Each row is a point on a tangle of strands that fork and nearly touch. The rows are in no order.
In the rows, 128 means zero.
Two points are linked if the straight distance between their rows is under 177. Some points are linked to none.
K896: [ 89 155 136 150 163  99 145 112 172 139 116  99 102 143 126  93 149 167
 132 111 124  89 154 115 160 142 146 118 164 165 188 130 139 142  77 153
 119 140 133 111 149 119 162 112 104 123 169 148 160 112  83  88]
K663: [ 76 132 157 114 132 125 147 107 155  98 141 138 133 136  61 143  86 147
 153 130 135  88 137  73 175 168 140 221 156 134 154 117 107 116 125 188
 101 135  95 142  94 152 107 148  92 232 106 160 140 172  96 139]
K598: [144 124 113 159 132 127 165 146 106 123 176 120 118 137 124 177  74 150
 183 139 165 106 109 119  90 123 151 135 150  59  88 167 123 167 174  86
 144 137  88 119 166 144 104 127 177 192 121 131  64  99 142 147]
K310: [108 168 167 104 148 155 147 131 215  97 155 112 151 132  81 121  55 147
 150  98 162 129 112 100  91 142 117 178 159 136 123  89 146 110 158 156
 108 129  95  68  84 169  86 134 134 122 146 130 106 134 104 175]
K843: [ 76 130 176 147 121 138 132 104 122 167 146  84 150 147 103 145 133 181
 212 131 121 117  98 112 107 101 164 111 177 122 201 141 145 137 147 118
 127 188  65  96 110 174 117 105 189 151 124 129  80 127 133 115]
K567: [156 103 126  88  77 157  80  78 148  73  92 144 148 108 157 115 164  95
  90 121  97 152  92 149 132 123  97 141  81 154  86 123 160 113 195 154
 116 139 163 189 124 135  90 111 151 100 112 102 101 120 115 189]
K515: [ 91 118  76  92 160 114 135 182  84  87  86 217 106 134 109 110 130 131
 120 192 140 185 141 126 158 107 141  93 115 127 113 106 147  83  94 157
  80  70 129 167  64 186 100 164 117 193 109 109 154 114 137 149]
K973: [124  69  85  73 114 122 102 113  95 116 160 147 142 137 151 177 155  93
  82 130 118 146 114 119 132 172 127 142  93 110  95 156 141 137 116 105
 132 124 165 203 202 124 126 167 126 155  90 100 145 125 156 123]
K656: [ 75 139 158  97 136 128 128 138 161 136 138 105 146 139  85 139 146 179
 193 147  97 155 112 111 103  98 157  87 184 140 195 119 146 115 137 138
  99 168  86 109  84 195 123 124 162 146 119  70  86 103 148 142]
K908: [ 81 148 140  72 156 130 176 124 178 126 146  83 130 167 135 110 115 134
 134 144 150 171 150 107 140 132 143 139 143 153 159  92 137  93 150 172
 125 112 134  97  89 165 125 142 114  89  97  88 138 150 144 129]
K806: [165 131 159 150  83 121 101 133 111 128  74 168 140 100 112 117 175 109
 142 140 120 176 124 172 120 108  75  92 139 139 142 103 127 108  84 139
 124 134 101 129  30 136 122 112 161 126 148 145 142 195 117 139]
K175: [140 142 115 137 161 126 143 181  82 156 143 100 190 123 158 126  30  94
 153 114 163 163 119 124 107 128 114 181 110 122 102 134  78 120 152  97
 154 103 129  68 118  79 123 169 113  78 104 154 121 154 188 118]
K605: [114 115 111  77  93 139 115  73 146  73 118 178  78 140 128 121 219 162
  95 177 124 150 126 134 151 135 149  80 102 155 132 104 192 112 170 170
  98 118 148 180 106 175 103 111 132 140  99  83 143  95 117 135]
K592: [118 101 126 162 126 122  86 108  66 174  87  93 158 137 122 137 125 106
 199  98 112 143  94 126  77 107 107  94 150  71 155 119 152 112  88  99
 121 170 119 115 151 170 113 123 170  80 163 128  92 133 101 112]
K393: [121 111 147 111  61 147 104 107 115 129 144 156  92 158 104 147 208 146
 114 156  97 125 123 128 132 127 158  81 132 122 135 121 170 132 129 142
 108 142 129 157 117 175 139 107 135 175 102 115 125 121 111 131]
K278: [107 140  94 135 169  98 144 130  98  77  94 177  99  95 123 105 137 180
 150 168 113 131 135 129 156 118 131 116 149 149 149 154 127 123 120 128
 104 110 104 174 112 126  98 126 128 189 130 128 134  93 108 111]
K317: [ 89 102 160  83 103 135  88  81 200 144 125 116 148 143 115 115 151  81
  98  75 109 129 146 106 150 169 139 175 123 166 147  74 169 125  84 182
 122 147 173 127 137 128 145 130  98  83 151 147 184 156  96 115]
K228: [158 126 195 108  88 171 104 109 186 128 171 108 172 117 117 170  91 117
 114  75 121  92  96 121 128 134 116 186 110 174 114 132 110 155 199 154
 138 141 120 114 145  75 107 100 132 109 132 131 119 136 146 161]
K847: [147 128 107 124  86 126  62 133 106 128 159 149 101  88 134 146 188 119
  99 122  97 118 105 145  98 126 127  58 109 128 118 144 136 145 123  93
 135 164 132 181 179 124 130 103 123 111 131  62 123  58 151 125]
K37: [105 156 117  76 129 125  85 156 188 102 106 164 139  57 117  87 152 112
 103  90  62 139 119 147 109 119 103 116 127 201 138 123 129 112  96 141
 108 160 137 148 130 101 129 148 101  58 145  61 154  71 167 122]
K857: [127  78 120  74 116 162 118  97 146 168 155  84 197 160 152 154 124  74
  63  94 116 144 124 105 163 165 135 198  89 135  91 113 132 126 149 146
 156 104 194 127 174 106 150 173 101  87 112 128 160 187 175 144]
K281: [140 146 109 179 161 136 194 128 142 129 105 108  90 160 134  71 117 140
 139 136 163 124 152 125 115 114 126 114 162  92 130 118 160  93  91 145
 110 108 126  76 106 184 131 129 142 115 163 160 119 131  63 139]
K466: [166 115 110 200 163 123 144 112  44 141 119 103 123 101 155 137  85 164
 196 145 155  95 133 138 124 135 155 145 144  90 130 155  89 177 145  82
 154 131 108 155 178  97 119 106 174 187 147 195  66 130 101 104]
K55: [158 161 149 156 102 148 113 203 129 172 182 143 147 147  93 178  65 126
 129 119 175 149 139 130  63 119 123 127 139  77 116 125 110 135 130  89
 131 145  95  37  96 130 160 156 116 114 119 118 125 132 154 130]
K940: [125 149  92 155 168 129 167 138 161 122 117 104  67 134 150  84 125 134
 117 133 152 126 135 133  91 117 120  83 150  83 110 129 172 107  95 110
 125 122 142 101 158 157 136 136 132  84 169  96 126  65  96 136]
K771: [154 136 107 168 147 120 123 122 118 107 106 132  96  92 153 116 126 122
 120  93 126  90 132 141 137 146 109 133 102 145 114 159 120 156 110  91
 144 136 138 170 201  61 129 113 103 118 167 159 120  85 111 115]
K607: [ 66 104 127  74 117 141 118 140 192 143 162 101  80 186 104 148 141 116
  86 126 136 120 148  91 112 167 178 122 148 102 130  93 173 129  93 140
 106 149 164 124 174 172 185 153  93 146 115  93 154  90 103 112]
K148: [104 146 148 111 130 112 115 170 111 153 145 123 147 136 105 154 123 149
 166 155 115 172 126 145  84  92 143  79 150 124 155 123 115 125 140 112
 129 148  93 111  87 164 116 126 146 102 105  62 103 113 186 136]
K956: [162 117 187 138  71 126 101  84 130 181 132  96 169 139 136 155 183 111
 122  99 107 103 125 148 137 132 108 115 121 173 162 112 116 150 132 156
 163 154 137 104 111  95 144  73 135  76 127 154 144 185 135 107]
K831: [134 179 129 165 171 118 202 138 134 141 128  90 111 159 144  61 110 171
 160 151 183 134 143 111 126 107 126 112 182 126 186  98 147  92 112 147
 116 106 101  42  58 192 123 108 140 131 137 182 122 169  84 119]
K44: [175 145 107 184 103 116 106 179  77 115 129 204  86  97 124 134 157 149
  98 171 125 118 134 176 118  88 133  44 119  96  90 148 112 156 116  89
 124 103 103 156 123 134 124 103 127 175 143 132 126  71 146 116]
K449: [111  95  98  78 105 130 104 158  92 141 123 154 142 145 141 133 131  78
 110 127 105 178 121 136 118 130 127 123  99  89  88 128 132 105 106 112
 116 111 164 172 151 133 137 178 122 110  99  89 145 123 159 132]
K979: [107 143  97 112 196 136 189 156 119 128 142 105 148 126 152 110  27  99
 134 111 161 140 130 103 135 146 130 206 106 122  80 146  95 107 158 108
 156  76 130 102 151  85 116 173  99 107 102 144 122 124 164 131]
K263: [117 126 142 157 137 114 120  75 128 107  99 129 125 126 111  98 139 164
 182 115 127 112 121 102 136 129 116 151 166 131 150 122 163 113  99 142
 105 139 107 131  99 149 112 114 154 158 164 185 111 157  55 119]
K966: [122 159  93 172 192  90 195 161 157 128  64 103 106 103 179  39 138 124
 129 123 135 110 162 153 150 115  90 104 128 157 174 125 119  99  77 139
 140 130 136  82 120  95 143  97 114  92 170 139 163 103 111  86]
K993: [141  96 110  79  91 139 120 115 121 143 130 106 154 141 157 138 156  76
  90 129  95 177 117 140 108 124 101 111  90 116  92 113 129 106 144 121
 155 125 175 131 149 131 138 133 141  36 106  68 144 142 176 158]
K565: [120 155 120 136 179  83 172  53 135  88  95 107  94  80 170 103 144 186
 154 159 174  98 154 120 186 136 120 162 146 189 185 165 133 148 169 140
 158 107 108 150 121  69  91 102 127 113 140 162 132 115 115 101]
K242: [139 164 177 141  81 122 104 143 151 106 108 177 132  84  71 121 182 173
 123 142  79 132 125 166 138 107 103  86 148 183 174 118 110 126  92 153
 105 154  83 126  44 122 131  98 144 153 150 131 172 159 124 121]
K865: [160 147 142 143  84 179 139 163 153 170 172 111 140 167 107 148  96 108
  86 136 179 164 137 130  73 134 100 114 127  68  96  96 141 113 125  94
 151 109 143  32  92 157 162 151 127  70 133 121 139 151 127 152]
K533: [156 147  95 152 124 108 111 188 126 130 128 166 110  67 143 126 135 102
  74 128 123 129 151 172 100 123 106  76 116 122 109 146 113 149  57  94
 150 134 129 134 136  94 155 134  94  82 145 100 176  90 162  87]
K68: [172 157 145 153 107 146 143 126 145 116 181 148 106 124  88 170 102 148
 131 155 194 147 133 122  79 150  98 131 163  88 102 132 139 148 120  99
 135 112  87 107  86 154 102 135 148 161 141 151 110 155 112 142]
K314: [ 99 119 172  83  91 143 120 126 174 158 194 103 127 179 104 193 145 127
  96 121 118 107 139 102 131 157 165 125 138 123 145 104 128 156 136 155
 132 159 144 126 157 139 171 132 106 141  95  84 136 122 148 119]
K536: [119 162 130 124 108 107 117 147 138 104 120 186  99  95 102 115 200 170
 103 145  98 115 152 162 155 132 132  57 130 186 174 109 133 134  73 157
 111 136 119 147 100 113 140 101 113 151 147 104 197 111 136  89]
K985: [145 153 151 144 131 109 137 201  74 163 135 122 171 138 144 130  71 112
 154 132 137 149 138 135 133  99 126 141 116 133 144 129  60 119 143 120
 133 112 111  75  83  98 141 144 103 112  80 128 125 159 174 111]
K685: [ 94 145 133 109 113 114 108  99 171  67  81 170 123  93  94  83 184 187
 123 129  86 115 131 120 189 143 124 144 145 202 172 124 157 116 116 182
  69 138 119 151  90 124 126 121 119 167 147 143 164 128  73 134]
K671: [142  95 162 140  82 149  96  85 133 109 156 144 135 128  98 178 142 131
 129  86 111  74 100 108 146 165 140 177 104 130 104 147 126 171 158 129
 122 158 119 166 174  98 116 123 132 190 126 166  97 139 102 135]
K287: [110  79 108 104  96 111  73 106  99 140 150 121 111 147 131 170 168 104
 117  96 120 116 102 127 120 181 137 134 102 101 138 141 171 146  85 106
 107 168 164 194 215 153 136 148 128 153 123 116 128 105 103 105]
K945: [107 141 125 143 167 129 175 112 146 113 158 114 104 151 119 142  80 148
 168 111 164  88 133  99 122 150 149 159 149 103 106 154 137 155 160 114
 123 123 103 121 163 127 119 129 140 163 136 140  89  97 103 131]
K410: [121 159 141 114 169 106 167 100 153  93 131 124  94  96 145 129 139 181
 122 140 139  87 148 123 183 125 148 154 119 204 166 172 104 164 192 140
 144 108 113 153 154  55 102  98  96 135 124 126 137  84 150 117]
K869: [115 156 104 155 150  92 103 189 133  88 101 195 146  57  82 105  80 140
 162 124 101 135 130 121 112 118  99 148 147 147 112 160  93 114  67 110
  82 133  87 150  91 118 119 173 104 163 163 145 140 120 133 134]
K950: [156 135 136  93 127 132 133 101 152 106 132 151 126  91 160 149 164 142
  78 121 101  90 140 138 177 134 131 136  89 208 143 156 113 158 184 151
 150 115 143 173 164  45 112 100  96 114 125 115 147 105 175 126]
K788: [138 162 120 183 201  97 169 190  39 150 107  99 142 119 145  87  28 152
 199 150 153 120 132 119 126  97 161 152 153 119 171 139  55 115 142 113
 118 110  87  84 108 108 136 132 126 174 106 181  92 137 131 107]
K727: [130 163 124 105 139 115 133 172 187 117  88 141 151  70 149  75 126  87
 106 110  95 165 142 158 110 108  84 121 115 175 122 116 118  94  86 139
 139 139 130  91  70 105 131 131 112  47 145  86 163 125 172 126]
K579: [128  94  92 145 127 106 123 122  12 118  65 158 105 133 143  99 148 115
 167 161 116 152 132 137 157 114 136 123 124 101 130 138 135 102  89 125
  95 102 140 188 125 143 111 142 152 190 116 170 114 155  94 122]
K293: [105 161 133 135 132 102 110 209 140 114 143 195 140  81  55 172  82 155
 151 156 124 140 136 124 106 123 116 131 155 127 145 156  83 131  71 113
  96 138  65 135  77 143 127 171 117 188 128 113 140 134 161 124]
K469: [145 115 115 164 135 122 161  93  83 169 156  54 105 189 173 127 124 144
 126 165 172 123 129 134 116 117 156 100 149  77 132 139 137 155 149 110
 156 119 143 104 166 165 138 103 164 119 111 143 105 142 105 118]
K863: [107 105 125  80 114 140 112  91 158 150 131 115 143 135 154 142 150  85
  75  90 115 131 140 124 153 163 128 168 101 171 127 121 152 137  97 142
 155 129 188 152 173  95 149 140  93  78 135 128 172 142 138 107]
K113: [110  93 139 148 110  97 105  58 122 146 106 129 108 162 111 111 162 132
 173 121 157 123 139 102 134 150 138 143 160 109 153  84 192 109  57 152
 118 126 145 130  96 192 122 120 147 151 152 202 146 199  45 117]
K981: [ 81 125  95  65 153 118 139 113 155  83  99 138  98 140 134 100 182 156
 130 167 108 185 134 125 131 115 144  62 148 143 154 102 183  76 137 155
 100 126 146 157 101 189 118 137 141 105 113  45 136  90 140 137]
K762: [134 141 130 149 113 109 140 152 114 134 136 162  91 126 145 133 158 127
  76 144 128 107 168 159 153 138 140  75 120 136 137 127 119 151  71 127
 137 125 140 140 150  97 171 109 109 141 129 119 185 108 125  77]
K221: [158 165  98 127 144 121 164 148 177 100 114 136 107  73 164  88 122 105
  94 150 158 167 138 158  76 112  65 121 108 138  91 133 127 115 119 107
 167 107 126  96  77 134 101 139 132  41 143 101 132 103 167 145]
K967: [104 149 155 161 144 133 141 160 155  99 143 153 159 114  50 151  41 149
 194  78 114  80 109 101 115 143 133 194 137 130 117 143  71 137 145 127
  99 173  63  99 123 108 107 142 124 189 139 158  93 123 131 145]
K66: [173 104 175 170  71 173  93 102 135 150 175 121 127 147  86 190 149 127
 124 103 123  82  87 112 114 133 145 118 122  82  78 151 141 160 187 107
 146 160 111 125 161 132 135  91 161 179 123 162  78 125  97 159]
K87: [166 130 136 126 139 136 162  94 119  89 122 128 118 131 171 114 137 131
 116 156 144 125 131 127 158 117 115 153 108 141 102 131 108 127 191 142
 157  86 137 146 105  98 107 112 126 130 106 149 114 162 137 147]
K757: [137 104 138 158 120 140 131  91 111 169 133  76 101 180 151 136 161 132
 123 107 121  80 123 126 152 113 153 103 122 117 140 149 139 158 155 113
 148 151 140 121 185 127 145  99 129 117 140 148 102 116  88 122]
K495: [ 95 101 113 110 100 104 105  63 168 110 129 145  73 153 121 123 182 126
 123 143 153 139 150  94 134 172 145 142 149 117 125 104 212 116  72 156
  98 124 160 162 114 187 138 144 137 165 143 152 159 153  50 126]
K531: [137 150 109 199 172  94 142 199  43 165 110 126 138 123 135 118  57 152
 200 155 149 151 131 135  97  65 166 111 165  85 154 152  86 121 120  93
  95 131  80  82  94 176 135 142 160 162 120 147  80 120 153 123]
K440: [101 152 114 106 173 104 172 145 142 124  98 103 121 144 156  82 148 141
 144 165 131 184 139 143 129  97 117  85 145 141 160 103 139  72 126 149
 123 116 130  98  75 165 123 128 132  74 117  79 137 129 156 130]
K487: [111 132 137 100 106 151  99 132 175  52  89 188 124 100  96  89 142 131
 102 128  93 141 119 127 148 128 112 142 120 172 115 116 159  96 127 173
  61 128 137 172  85 146 111 141 121 173 134 120 128 114  80 163]
K225: [127 177 107 164 160  93 129 197 133 119 114 174 128  54 124 111  89 131
 120 128 124 132 141 147 116 121 101 116 149 149 133 149  90 126  38 111
 121 124 102 116 104  94 151 148 104 114 164 133 178 117 145  91]
K613: [187 101 170 122  85 137  87  79 130 133 131 110 181  99 138 178 162 104
 127  96 106 107 100 143 138 134  91 161 115 170 124 136 107 160 170 141
 155 145 136 149 142  64 113  82 143  97 139 153 117 179 145 142]
K63: [ 90 133 111 116 152  93 118 142  50 146 103 136 147 131 132 110 150 174
 177 175  84 138 141 163 162  81 166  68 129 166 189 134  95 123 150 145
 121 121 119 160 109 137 110 101 149 138  76  73 124 100 188  96]
K909: [163 145  99 173 116 132 133 134 102  99 111 155  59  94 140  95 194 164
 119 164 103 104 128 168 106  88 135  39 130 116 121 157 151 142 135 113
 134 136 110 150 141 147 101  78 140 156 148 106 112  49 120 124]
K284: [136 123 159 172 136 152 121 137 130 140 140 144 165 147  72 156  47 115
 167  61 150  77 112 104 105 157 126 185 121  91  92 113  95 126 145 125
 115 131 105  89 143 106 121 132 120 149 149 186  97 142  95 143]
K383: [126 154 139  87 129 135 113 152 180  99 143 173 116  83 121 139 129 127
  90 105  99 111 130 130 125 137 124 149 111 176 123 152 122 151 132 128
 120 137 126 164 151  75 125 146  99 108 139  86 163  75 163 114]
K707: [189 130 160 199 118 143 148 126 101 145  79 105 120 130 166  97 171 111
 148 112 125  91 127 160 148  98  99 113  94 120 127 101  97 130 160 135
 154 139 128  85 104  77 132  60 137 104 136 204  99 162 106 117]
K387: [178  78  90 111 123 148 115 100 122  88 101 143 152 120 183 111 145  75
  85 137  99 155  91 137 145 108 104 153  59 121  38 135 120 108 201 123
 134  99 169 165 148 101 108 134 137 102 112 132  89 134 141 194]
K523: [176 132 163 171  77 163  90 137 107 150 135 135 122 133 114 138 167 121
 121 121 103 107 100 149 104  84 129  75 108 105  97 143 119 141 178 105
 144 154 110 107 127 115 141  78 146 122 132 131  82 107 133 156]
K351: [132 123 106 148  86 104  73 179  74 146 142 174 120 115 107 162 149 131
 114 144 100 139 127 161 101 105 148  48 133  92 122 146 120 149  85  90
 117 153 120 169 145 153 140 124 133 164 117  79 135  88 159 102]
K852: [ 89 134 133 107 132 146  93 222 171 142 129 148 132 150  79 117 107 115
 132 112  93 158 121 121  82  94 140  88 145 103 122 103 121  99 103 132
  79 149 126  89 103 172 172 173 105 109 127  60 114  79 150 149]
K862: [129  74 137 138 123 146  86  80 143 149 143 119 160 148 101 186 102  91
 131  47 132  56 115  95 149 184 137 207  91 121 107 128 131 165 138 126
 123 131 161 150 217  92 130 140 102 149 154 198 114 153 103 136]
K250: [114 129 165 131  92 146 139 101 149 153 145 108  73 193 113 124 202 152
 109 165 132 126 154 121 124 115 176  72 157 110 140  91 181 120 131 160
 122 133 145 108  96 204 153  87 133 149 121 128 123 118  88 137]
K74: [ 94  92 119 125 132 128  99 102 128 142 116 101 128 158 116 131 125  91
 149  85 121 124 109 109 101 140 126 128 134  89 128 112 164 119  87 122
 107 152 153 141 181 159 134 147 137 103 157 121 122 116  87 117]
K616: [139 106 129  88 102 132 149  82 146 156 128  84 135 177 183 115 180 100
  82 145 122 154 140 147 143 126 120 113  96 133 121  84 134 114 164 157
 169 122 187 104 122 142 150 110 134  48  95  95 148 168 155 147]
K864: [107  99  68  85 138 166 140 121 154 155 134  91 119 163 155 112 107  80
  72  95 113 153 117 118 108 145 127 146  84  98  77 128 157 121 120  88
 150 118 194 124 227 124 160 174 109  57 130 100 143  93 142 136]
K41: [101 135 133 113 116 156 148 156 166 163 166  92 105 183 115 141 111 114
  94 141 160 156 148 112  98 143 140  98 143  81 130  86 147 121  85 127
 128 124 152  78 124 173 169 151 109  92 132  93 158 121 116 122]
K205: [131  81 109 122 171 114 130 116  73 155 139  63 161 154 180 165 103 112
 150 112 125  99 117 122 169 132 147 150 109 128 133 170  94 165 181 103
 156 131 156 175 223  73 136 131 128 149 103 132 104 139 169 120]
K418: [108 154 153 169 149 124 134 154  95 139 123 130 154 133  88 135  92 169
 201 128 130 130 111 113 113 103 136 132 173 108 179 141 104 131 111 115
 100 149  70  98  94 151 129 137 158 181 137 143  98 143 127 112]
K986: [111 136 103 107 177 128 169 140 130 134 134 125 141  94 145 142  61  92
  99 114 150 135 156 112 144 171 115 194 123 145 108 160 108 136  84 101
 158  90 152 145 168  68 140 178  92 129 125 145 176 129 148  88]
K835: [160 140 116 143 153 105 153 114 105 130 158 122 133  93 158 168  88 124
 117 143 178 131 143 134 109 168  97 155 139 111 108 158 114 163  84  82
 176  99 131 146 150  77 121 141 131 118 149 156 148 157 132  91]
K955: [ 91 122 151 133 141 140 137 120 121  87 115 145 137 124  73 130  84 147
 178 114  95  79 111  83 165 148 147 208 130 147 137 144  91 125 168 153
  96 143  91 151 127 108 105 144 109 224 114 159  95 126 103 149]
K691: [158 141 114 172 193 106 171 159  18 138 113 101 118 110 174 117  66 158
 168 176 164 103 147 132 148 121 151 162 130 116 154 138  52 155 167  97
 162  92 115 136 152  70 136 116 137 177  92 195 105 151 122 102]
K144: [ 82 147 137 153 132 101 117  84 158 102  89 134 151 103  69  92 166 192
 181 115  94  94 124  95 176 147 120 158 182 183 205 124 142 115  74 161
  84 147 102 112  99 137 135 111 129 168 171 194 155 171  52 114]
K623: [189 129 177 195  73 166 107 146 116 155  86 139 125 140 117 108 173 113
 115 117  96 108 120 163 132  93 110  78 102 115 116 112 112 126 143 151
 130 146 121  89  82 117 156  75 127 129 127 164 112 151  93 136]
K442: [173 137 141 163 103 159 151 163 106 123 191 149 106 144 109 188 107 164
 123 168 174 120 132 122 110 129 146 123 145  60  93 154 104 162 159  95
 136 109  83 121 115 148 120 134 138 219 105 156  99 133 125 135]
K100: [189 114 119 116 117 125 138 132 114 155 211  88 150 151 170 189 140 138
  80 162 152 129 124 135 112 138 119  95 111 109 110 142 118 159 170  95
 189 102 139 102 148 103 151 125 145 106 114 106 140 151 188 138]
K270: [101 145  72 142 170  62 110 171  30 135  75 157 139  85 132  92 138 183
 170 189 104 137 137 179 176  91 151  50 151 172 190 137  87 128  87 139
 116 120 118 171 118 127 119 106 144 180 109 102 171  92 166  65]
K681: [134 137 140 133 113 146  85 211 147 164 130 150 160 144  95 134  68  86
 131 103 120 155 127 140  85  88 129 133 117  84  86 128  96 110 137 118
 103 129 121  63  91 141 157 172 106  85 114 106 112 115 163 153]
K880: [184  94  90 121 104 115  93  94  83 133 163 103 118 118 172 173 201 128
  78 140 107 105 106 145 138 140 127  68 102 122 120 164 135 168 155  85
 163 139 148 189 211 102 139  88 138 132 129  92 125 101 157 131]
K764: [141 129 210 106  73 159  96 104 200 149 188 112 146 145  81 187 137 138
 103 100 127  88 120 108 115 151 138 151 144 151 136 114 133 167 167 162
 140 159 119  95 125 126 142  97 121 118 118 114 138 143 127 146]
K884: [179  81  96 122 151 125 119 114  96 156 168  70 159 163 186 171 141 113
  80 125 122 110 117 138 161 139 135 112 101 117 106 162 113 158 158  92
 177 124 164 149 213  84 167 125 129 111 125 130 134 149 169 129]
K431: [178 121 171 152  68 161 106 139 118 151 111 132 155 147 119 125 136  86
 111 112 140 160 123 163 129 111  91 121 111 106 103  86 114 105 126 145
 141 121 139  89  63 127 142 110 139 105 121 154 135 194 106 143]
K881: [145 134 112 127 151 108 158 105 116 146 176  76 126 142 161 170 102 130
 126 148 192 151 129 131  84 140 116 127 144  93 127 139 136 149 122  83
 172 117 131 112 153 144 121 137 158  87 129 111 127 147 143 117]
K463: [ 68 115 112  69 124 107 105 161 110 138  95 144 143 134 127 116 144  91
 121 104  79 163 138 131 147 151 143 110 113 148 144 107 144  95  68 145
  90 136 163 169 141 129 158 174 107 128 114  88 176 118 137 103]
K268: [124 136  63 116 135 151 145 141 165  97 109 152  62 115 145  77 130  96
  74 140 122 161 128 125  84 115 121  98 116  84  59 127 173  93 101 101
 108 110 161 124 153 180 129 165 125  85 151  81 127  49 117 164]
K501: [133 119 125  67  92 171 106 104 187  66 107 190 125 106 135 121 138 105
  52 131 122 154 133 133 146 149 117 163  92 175  83 117 160 111 170 169
 102 109 155 186  98 132 102 132 125 141 104 102 145 114 114 163]
K990: [125 177 157 131 146 145 172 118 179 127 171  95 128 156 106  91  80 170
 147 129 193 134 137  89 118 137 126 154 172 137 162  80 139 110 148 163
 119 121  92  45  53 174  94 123 121 136 127 162 113 180  92 150]
K109: [136 156 113 120 140  85 134 198  84 178 137 121 155 130 156 132 104 133
 142 150 127 165 149 164 107  92 148  83 118 139 142 134  75 125 140 109
 142 121 113  96  97 126 139 127 122  86  89  83 124 116 214 106]
K828: [158  88 132 107 123 172 108  98 148 137 158 109 197 128 132 168  89  79
  86  81 131 102 117  97 156 177 114 228  90 138  78 129 114 146 157 132
 147 100 158 138 170  67 131 155 103 132 138 180 149 179 140 143]
K571: [ 55 118 148  89 140 108 130 133 146 123 131 134 173 131  66 137  86 109
 152 107 116 119 129  77 162 171 128 199 162 145 183 104 108 107  66 179
  96 140 115 140 102 138 130 168 100 175 121 138 173 181 112 106]
K769: [150 130 144 181 157 116 175 111 145 129  59 101 121 117 156  56 145 119
 144 109 139  82 147 141 155 126  87 143 112 152 157 105 120 105 112 159
 142 132 132  79  90  88 121  86 123  85 165 195 135 152  84 112]
K282: [ 93 120 125 122 169 121 157 142  61 141 101 118 139 166 148  98 119 154
 193 171 103 144 123 127 160  69 174 106 149 121 172 141 108 111 163 142
 108 118 108 142 112 175 107 118 149 176  83 105  95 114 144 119]
K988: [ 68 119 144  68 106 113 125  97 161 134  86 129 157 126 134  95 151  84
 102 113 106 168 157 126 180 160 139 175 125 189 157  59 158  86  78 195
 120 116 173 145  64 124 143 142 111 104 125 125 201 201 118 114]
K907: [120  90 145 156 115 128  89  71 135 182 158  83 128 164 110 180 127 122
 143  80 148  67 105 101  94 152 144 122 126  84 126 109 171 161 117 107
 157 157 150 113 207 155 135 102 143 102 151 151 114 122  82 114]
K887: [140 114 138 145 145 156 156 103 139 136 160  99 125 170 122 126  78 122
 130  97 175  89 131 104 138 161 145 190 116  99  81 132 120 141 181 128
 137 102 138 102 155 114 113 133 111 141 130 180  97 155  87 153]
K127: [159 143 140 176 117 134 146  79  99 118 124 123  79 103 152 113 200 184
 139 175 138  91 134 161 142  97 136  68 143 125 144 164 145 167 157 102
 151 127  94 153 125 125 113  66 154 159 133 154 102 103 108 111]
K340: [152 149 103 111 151 128 147 126 153  64 120 161 114  70 136 114  99 122
 129 149 152 170 130 136  92 114  86 148 118 122  60 156 128 120 151  98
 139  90 111 146  95 133  74 148 140 101 139 114 102 111 151 173]
K253: [157 121 133 153 138 109 154  67  86  98  83 119  85  86 181 105 209 169
 138 169 139  79 148 152 188 108 125 119 121 169 167 148 122 157 177 135
 161 121 116 161 133  77 102  74 136 156 128 181 114 136 112  99]
K514: [ 58 116 129  88 155 124 126 183 139 116  96 142 156 142  96 102  89 100
 143 101  82 145 124  98 158 143 138 158 129 150 148 112 116  82  96 175
  70 130 144 133 122 132 149 176  87 153 101 101 151 131 123 127]
K12: [143  70  67 105 136 156 132  73 123 116 125  98 134 155 170 115 118  85
  90 117 130 157  79 109 120 127 119 158  65  77  50 134 145 108 174  90
 143 115 184 142 212 125 128 161 140  70 136 121  99 123 137 184]
K721: [ 83 118 155  68 135 115 141  77 149 124 117 113 148 153 135 114 137 125
 132 143 150 153 157 108 172 142 132 186 141 174 160  91 137 105 136 193
 132 103 146 139  76 138 117 143 116 120  95 123 163 192 125 114]
K749: [ 91  97 123 127 182 113 150 127  50 143  92  84 140 171 160 113  98 127
 188 132 118 124 118 117 165  96 167 155 116 129 161 155  93 136 180 126
 128 124 129 154 158 103 119 133 136 158  87 132  84 131 146 116]
K240: [147 118 118 182 114 116  86 130  34 157  99 116 136 111 146 130 137 122
 185 131 106 144 113 162  91  79 128  88 148  85 130 155 115 137 122  84
 131 154 108 152 141 135 120 114 166 122 129 132  77 125 141 113]
K227: [135 128  85 113 130 141 134 146 157  85 143 167  85 112 117 118  89 111
 120 136 140 150 111 115  75 109 136 132 117  73  38 162 150 116 158  91
 113 106 121 144 154 161  93 169 138 122 143  97  83  60 136 195]
K89: [101 150 134  92 156 153 126 137 219  92 148 144 146  98  88 120  51 112
 147  74 147 133 106 102  63 139 102 178 141 130  82 127 144 115 138 117
 125 135 104 109 136 134  94 158 143  84 170  88 104  99 129 174]
K200: [176  98 133 138 108 115 137  71 128 162 117  74 139 156 203 129 205 105
  94 124 124 105 134 156 161 127 109 106  88 156 147 110 126 135 163 142
 184 133 173 112 153  93 146  78 129  61 121 137 136 164 149 128]
K234: [113 118  90  81 104 169 117 104 173 113 141 140  97 111 140 115 148  73
  47 104 119 160 108 119  95 155 107 127 100 115  79 108 186 116  85 104
 140 123 174 145 174 144 139 160 128  66 145  91 142  89 118 138]
K742: [159 169 152 132 100 139 114 181 148 120 181 189 128  98  91 178 107 137
  96 157 167 165 151 142 102 150  96 116 144 110 117 136 104 147  93 106
 133 104  81 125  63 131 120 148 110 159 126 120 158 157 154 127]

A fork is a point with three links, a tip a point with one. Leave the first point through the second and follow the links. Name the first fork or tip that comes.
K533, K225 -> K449
K340, K221 -> K884
K393, K605 -> K623
K127, K253 -> K268
K616, K200 -> K852
K466, K691 -> K881
K863, K317 -> K250
K881, K835 -> K466
K864, K12 -> K495

A fork is a point with three links. Follow the links from the first point to the second and name the forks in between, in order.
K287, K681 -> K449
K63, K727 -> K884
K175, K727 -> K881 K884
K757, K865 -> K74 K449
K907, K387 -> K881 K884 K268
K857, K514 -> K623
K387, K100 -> K268 K884
K531, K287 -> K881 K74
K113, K37 -> K268
K592, K387 -> K74 K881 K884 K268

Name the points in between on the shortest way along the links from the first point to the second, in order.
K466, K749 -> K691 K788 K531 K418 K843 K656 K148 K109 K985 K175 K979 K986 K835 K881 K100 K884 K205
K955, K857 -> K967 K284 K887 K945 K598 K442 K68 K742 K293 K869 K225 K533 K762 K536 K242 K806 K431 K623 K523 K66 K671 K862 K828
K990, K909 -> K831 K281 K940 K268 K227 K340 K221 K727 K37 K383 K950 K410 K565 K253 K127
K865, K463 -> K41 K607 K314 K764 K228 K613 K956 K200 K616 K993 K449
K66, K250 -> K671 K862 K828 K857 K863 K317 K988 K721 K908 K440 K981 K605 K393
